Points on a hilly landscape, in no order, each with its height.
From any point a climber takes the steepest step (rise divided by distance) to one of its 6 nearest points. It stops when none of these is higher. Distance is the straight distance between rows; heights are no part of it.
k132 height 5.19: [ -4  -6  16  27  -4  -4  -5 -21 -13  -8  -6  12 -22  29  10  18  -7   1
   6  -3 -20 -10  -6]
k823 height 8.19: [ -8   6 -40   8 -12  -7  23  12  -5  -4  14  21 -13 -30  23  -4   5  29
  23  12  -1 -16 -17]
k860 height 3.20: [ 10  -8   6 -15  12 -12  -4  28  22   0   9  -2 -15  -5 -15  12  11  -9
  -1  14   9   7  11]
k541 height 2.10: [-21 -11 -29   3   4  -8   9   9  16   7  -1  -9 -26 -32  11  -2  -2  29
  21 -10  18  -2  -4]
k656 height 5.57: [  1  13  23  -2  17   8   0  15 -16   8 -31  10  30  -6   0 -11 -23   5
  -3   9  13  11  -1]
k320 height 4.08: [ -6 -11 -24 -32  -4  28  10  -6   2   5   2  13  21 -39  -8  -3  -7 -13
  -3   4  30   5   5]
k111 height 4.90: [ 25 -11  26  12   7  -7 -18  22  12  -3 -14  10 -16  26 -17   5  -2 -23
  -4  12  -2   7  10]
k299 height 1.85: [  3   7 -22  11   6   2   0   8   9  12  -1  -4 -29   2  13 -30  42  13
  19 -32 -16   9  26]
k596 height 4.15: [  6  -3   7   9  11   0  -8  13 -11   7   4   3 -20  16  31   3   7   2
  16 -21 -16 -24  13]
k35 height 6.31: [ -7  -5 -28  -7   5  23  16  20  16  12  -9  15  -1 -50 -12 -17 -16   1
  10  15  48  14   8]
k809 height 4.91: [  1   7   2  36 -19 -13   3 -26  -6 -24 -22  18 -20  24   9   3  -4   5
   0   4 -37  -7   5]
k196 height 3.78: [  6  -7  15   9  20   5 -17  10  12   4 -19   7  -5  16  21 -11   4  -7
   8 -18 -12  -6   3]
k91 height 4.49: [  6  -2   7 -12  -1 -17 -10  -8  26  -4  -8  -9 -15  19 -13  -7  28  12
  -3 -16 -22   5   2]
k104 height 4.54: [ -6   8   9  10  10 -17 -10   5 -24  -5 -24   7  26 -11 -28  -4 -32 -14
  -6   5   4  29   7]
k67 height 4.56: [  8 -12 -26 -28 -13   6 -10 -16   4 -11   6   8  31 -20 -15   4 -16 -31
 -19   0  18  14  13]
k654 height 4.64: [  8   1   0  -1   4   4 -12  -9  28   2 -13   0  -4  15  -1 -29  37   8
  -5 -20 -25   9   1]
k239 height 6.16: [ -7  -1  22  11  18  14  -4   3 -14  18   1   2   6  23   6  12   3  -6
   5   7  16 -12 -12]
k53 height 3.11: [  6  -4 -28   3  -4  -2  12  12 -12   4  42   6 -26 -16  30  17   2  10
  20   6   0  -7   3]
k7 height 4.86: [ 10  16  24   2  19  16  -4  35   6  18 -21  19   3   4  18 -14  -9  -4
   2  10  14   1   7]
k273 height 4.26: [  9 -21  17   2   0 -10  -3  -6  -2  -6  22  -4 -16  15   1  24  -1 -24
  -9  12  11 -17   8]
k129 height 4.89: [ -5  -1  18   1  16  -3  -8   0  -8  -4 -34   1  18   0  -9  -4 -20   2
  -1  -2  -4  10  -4]
k731 height 5.04: [  1  -1   5  14  -7  20  11  -2 -14  16  45 -13  -5  21  13  14  10 -17
   3  10   9 -13 -19]
k959 height 5.66: [ -7   4  13  11   0   5   5  -9 -17  10  13  -5   0  17  14  17  -2   7
   6   7  -3 -13 -23]
k909 height 3.26: [ -4  -1  -2 -29  -1 -13  -9  19  21  -6  -3  -9  11 -20 -28   0   0  10
  -2   0   9  18  -2]
k841 height 4.88: [  0 -11  19   0  12  -9 -10  -1   5  -4  -9  -5  -6  13   2  17  -5  -8
  -2   4  -1  -8   1]
k569 height 4.51: [-10  21 -10   1 -12  -8  15   0  -5   8 -17   2   4 -14  23  -9   2  30
   7  -5 -19 -26  -9]
k99 height 4.24: [ 20 -17   9  20 -11 -13 -13  -3   6 -11  -6   0 -32  28  12 -12  13 -13
   2 -27 -32 -10  20]
k388 height 3.23: [-11  10 -11 -16  -8  -6  -3  -7  21   7 -18  -3   1  -8 -21 -21  37  32
   5 -23 -10   8   1]
k215 height 4.10: [  9  -1   6 -21   3 -12  -5  22  27  -9   7 -10  -3  -4 -25  11   5  -4
  -7  18   7  16   4]
k391 height 0.28: [ -1  -4 -13  -3  25 -14  -3  28  18  11   0  -6 -29  -7  -8  -4  25  15
  21  -8  13  19   7]
k477 height 2.09: [ -7   5  -5  -8  27  22   8  21  -4  13  16   8  -2  -7   7   0  12 -20
   0  26  28 -16   3]
k199 height 5.43: [-10   7  22   0  20  14   3   2 -11  23 -11   6  11   9  34  -7   2  13
   9  -7  13 -11  -9]
k467 height 3.35: [ -8   5 -20  -6  -9 -16   7   6   8   1   8  -3 -18 -15  22   8   2  24
   9  -1 -13 -19  -4]
k973 height 1.72: [  7  -6 -17  -1  -7 -29   8  16  -6  -5  26  -9 -43  -8  17   9   9   9
  19  -6 -15 -11  23]
k130 height 4.14: [ 13  15  -9  16 -19  -7   2  -6  16   1 -17  -4 -13  10  16 -17  23  -1
  -1 -10 -40 -14  13]
k934 height 4.48: [  9  24  15   7   0   0 -10  18  -3  -2 -21   6  14   0 -29  -3 -33 -11
  -8  19  -3  20   7]
k840 height 6.33: [ 12  -3  18  13   1  -4  -3   5   6 -18   3  13 -14  17 -28  10 -12 -33
 -20  35  16  -6  13]
k663 height 3.89: [ -5   0 -13  -6 -22 -11  -1 -20 -12 -14   4  -9  18 -14   1   9 -27  15
  -6  -4 -13 -10 -12]
k589 height 5.64: [ -7  -8  20  16  10  -1 -17 -10   6 -22 -35  14  -4  16 -14  -4 -13  -7
   0  -8 -15  23   1]
k197 height 5.52: [ -4   9   3  -6  11   7  -1   4 -20   1  -6   3  36 -16 -18  -5 -23 -13
 -14  21  21   3  -2]
k166 height 4.63: [ 20   7  -9  34 -13  -2  -4   0  -7  -7  -8  13 -13  21  29 -16   9  -6
   3  -5 -39 -23  14]
k989 height 4.85: [-13  -4   8 -11   6   0   5  -7 -29   8  -6  -5  39 -20   0  -2 -20  13
  -4  -9  15  -2 -12]
k980 height 4.87: [ 20 -20   6  24   2   5 -17  -7  25 -10  -3   2 -16  27  -1 -34  27 -11
 -10 -26 -26   4   5]
k277 height 3.58: [ 10 -11  -3 -30  -8 -11  -8   7  29 -19  18 -10   2 -11 -30  10   4  -2
 -16  12  11  22   7]
k454 height 4.30: [-11 -12  -7  -4  -2 -12 -11 -20 -27  -1   2  -7  35 -18 -10   6 -29  -8
 -11 -10   8   8  -6]
k869 height 5.65: [-16   4  10   4   4  -1   3 -20 -23   2  -9  -7  16   0   3   9 -17  13
   1  -2   0  -3 -20]
k785 height 2.15: [  4  -1 -10 -10  11 -11  -5   6  19   7   1   1 -27   8 -11 -13  46  20
  13 -19 -12  12   8]
k836 height 5.30: [  6  -4   8   6  -1  -2 -15 -21  24 -14 -25  -4   0  21 -17 -18  16   3
 -10 -16 -27  17   0]
k571 height 5.24: [-20  10  22  19   1  13  17 -14 -33  15  -5 -10  24  11   3  -6 -11  17
   8  -5   8   9 -31]
k340 height 5.17: [-29   3   8  12   1  -6  -4 -29 -38 -13 -11   4  16   2 -13  12 -22   1
   2  -6  -5  18  -7]
k413 height 4.00: [  7  -8 -14 -12 -28   7  -1 -35  -3 -17  21  -7  18  -6   3  26 -23  -4
 -15   4   4   5  -4]
k932 height 3.57: [ -2   8  12 -17  15  -6  -8  24  14   3 -21  -3  13  -9  -9  -4  -4   6
  -1   4   3   8  -3]
k83 height 3.99: [  9  14   6 -10  -2 -20 -15  20   1   0 -21   0  32 -10 -36 -18 -12  10
  -7  -4  -5  29  -3]
k878 height 2.18: [ 17   7 -12   3 -17 -35  10   5   4 -18  15   4 -22   3  16   8   8   9
   3  11 -28 -22  10]
k584 height 4.16: [ -5   2  -5  -4   8  34  18 -14  -3   7  27  -6  12  12  -6  -5  12 -22
  -9  16  23  -6 -21]
k212 height 4.93: [ 13  17  13  -5   9   3  -1  34  14   8  -6   5  -4   2 -14   4  -6 -14
  -9  26   8  -4  10]
k910 height 4.04: [  8  14 -17  11   1   0   3  19 -14   5   2   8 -22   7  37 -13  14  11
  27 -23 -24 -22  23]
k140 height 3.98: [-10  -3  -6 -16   4  21   5  -9  -9   9  13  -5  22 -20   3   7  -6  -1
  -8   8  22  -6 -15]
k805 height 5.96: [  6   1  21  20   8   6  -9  11  -4  -7 -19  23  -9  19 -25  13 -15 -26
  -8  27  10   0   4]
k597 height 3.90: [-11  -2   6  -6  23   1   1  18  -5  18   9  -3 -11  -1  22  12   9   1
  14  -4  11 -15   5]
k490 height 2.11: [ -5 -13 -18 -19 -21 -21   3  -3  30 -14  15 -14 -22 -17  -8  12   7  22
  -2  -9  -5   6   1]
k31 height 8.03: [  2  13  21   8  18  16  -3  14  -8   9 -18  13  12   7  -9   3 -14 -16
  -4  27  16  -6  -2]
k218 height 4.79: [-16  -1  -7  13 -13 -22   0 -29 -39 -10   2  -1  25 -12  -8   5 -32  10
  -6 -11 -10  10 -12]
k380 height 5.93: [  4  -6 -26  -6 -20  20   3 -40 -23   8  19   2  38  -1  -9   0 -13 -26
 -11 -11  14  22  -7]
k557 height 5.63: [ 14  -3  -5   6  -5  -6  -7  -1  17   2   1  -6 -23  19   9 -23  36  -2
   4 -28 -33  -2  20]
k941 height 1.25: [ -8   8  -1 -10  14  -2   6  18  21  15 -31   4  -6 -11  10 -31  23  25
  13 -25   5  10   3]
k838 height 3.97: [ -6 -10   3   9  -5  12   4 -35 -11 -19  23  -5   5  15 -14  23 -12 -18
 -13  19  16   5  -6]
k60 height 1.92: [ 12 -14  10  -9  -6 -34   1   2  14  -9  26 -16 -29   6   5  18   9  -4
  -4  -4  -8  -6  13]
k307 height 3.68: [  5  13 -11 -21   0  10   3  21  14  -7   2   3   8 -22 -21  -1 -14 -15
 -17  28  17   2   9]
k903 height 4.42: [ -5  -4  -2   6  -4  27  10 -25  -9   2  28 -13  10  15  -7  15  -3 -17
 -11  16  14   0 -20]
k550 height 4.82: [ -3  -3   6  11  11  19   5 -10 -12  -8  12   5   5  21 -24   8  -6 -28
 -14  33  23 -10  -8]
k109 height 3.08: [ 29  -6  12  22 -22 -39   3  -3 -14 -26  21  12 -26  23  14  13  -3  -2
   5  13 -21 -19   8]
k744 height 4.09: [ -4  -9 -19 -21 -22  22   4 -19  -3   2  17  -2  15 -22  11  18 -12   1
  -4   0   9  -3  -9]
k978 height 5.05: [  2   2 -20 -17 -24  41  16 -26 -13  18  16  -5  32 -11  -5  -4  -4 -13
  -3 -12  17  13 -14]
k905 height 2.88: [  8 -13   5  -4  10 -12  -8  25  -8   0  13  -8 -34   6  12   1  16  -8
  27 -26  -9  -7  30]
k365 height 1.94: [-13  16 -26   8 -10  -8  13   3  19  24 -22  -6 -19 -15   6 -28  35  31
  16 -23  -6   0   8]
k734 height 5.48: [ -9   7  12   7  10  22   9   8 -17  27  26 -11   4  18  17   7  13  -4
   6   1  21 -14 -19]
k403 height 4.06: [ 12   2   4  15 -19 -29   1 -12  13 -17  -7  -5 -24  22   6   5   5   6
  -6  -3 -33 -12   7]
k702 height 5.14: [  2   1  11  -1   5 -10  -8   5   5 -18  -9  -2   9   6 -28  13 -21 -15
 -16  22   5  13   4]
k195 height 3.09: [ 12  -3  -3  10  19  15 -12  15  25   1   0   5  -7   9  17 -49  36   2
   0 -26 -10  10   9]
k637 height 4.07: [ 14   9 -12  20 -11   7  -5   2  16   2  -3  -7 -17   8  27 -31  31  -3
   1 -25 -36  -9  23]
k161 height 2.29: [ -7   6   2 -21   8   1   8  30  -2   9 -18   4  22 -36  -8 -13 -13  16
   3   3  28   8   1]
k107 height 4.23: [ -1  13 -10   8 -23 -27   5 -16   3 -24 -15  -9   1   4  -2   6 -13  15
  -9   4 -31 -11  -4]
k152 height 4.38: [  5  -1 -18 -21  -8  -1 -11  12   3  -4   6   5  34 -30 -25  -5 -23 -21
 -17   9  15  14   9]
k101 height 2.99: [ -8   8   5 -10   8  -5  -1   1  16   5 -30  -9   3  -2   8 -18   9  17
   1 -21 -16  -5  -3]
k768 height 5.32: [-24  -6  24  23   9  12  -6 -16 -19  -9 -19  16   0  17 -13  18 -12  -9
   5   5   3  11  -7]
k653 height 3.41: [ -1 -15   1 -13   8  -6   1   5   6   2  20 -11 -16  -6  13  23   2  -8
  -3   9   8 -11   4]
k974 height 3.79: [ 15  -9   2   1 -16  -4   7 -14  -5  -8  38  -3 -12   8  20  26  -3  -4
  -3  17  -3 -11  -5]
k458 height 5.58: [-13  -2  28  19  20  17  -7 -12 -23   5 -27  13  11  14   2   0 -12   0
   8   1   7   7 -15]
k729 height 3.83: [ -2  -8  -7 -19   3  25   3 -19  -1  -5  14  -3  15  -6 -10  11  -6 -20
 -16  20  20  -5  -3]
k156 height 3.28: [ -3  -4   2 -10 -13 -24  -4 -14  15 -20   0 -17  -4   1  -3  16  -9  12
 -12  -3 -15  -3  -4]
k22 height 5.35: [ -9  14  12   9  -4   8  13  -5 -20  17   7  -8  12   7  21   1  -2  24
  10  -1  -1 -11 -30]
k214 height 2.25: [-14  -6  -8 -18   8  -5   1  15  20   1  -2  -9  -4 -27  -5   5   5  12
   6  -1  15   5  -1]
k436 height 4.33: [-13  -2  -4 -13  -7  31  22  -8 -23  20  15 -10  38 -24   4  -7  -4  10
  -2  -5  31   4 -21]
k344 height 3.77: [ -5   3 -24 -15 -26  40  23 -15  -5  20  25   5  12 -24  13   5  -2   8
  14  -3  19   9 -19]

For each start below, name the point where the climber stops.
k571 -> k31
k989 -> k31
k403 -> k31
k596 -> k31

Call two points neighbours if one is among the 6 nearest of the other. Go from one point of each pair to the other, from neighbour to neighbour, staying as high as possible. Name the lowest point that can't be avoided.
k557 / k31 -> k836
k589 / k840 -> k458
k31 / k823 -> k569
k840 / k31 -> k805
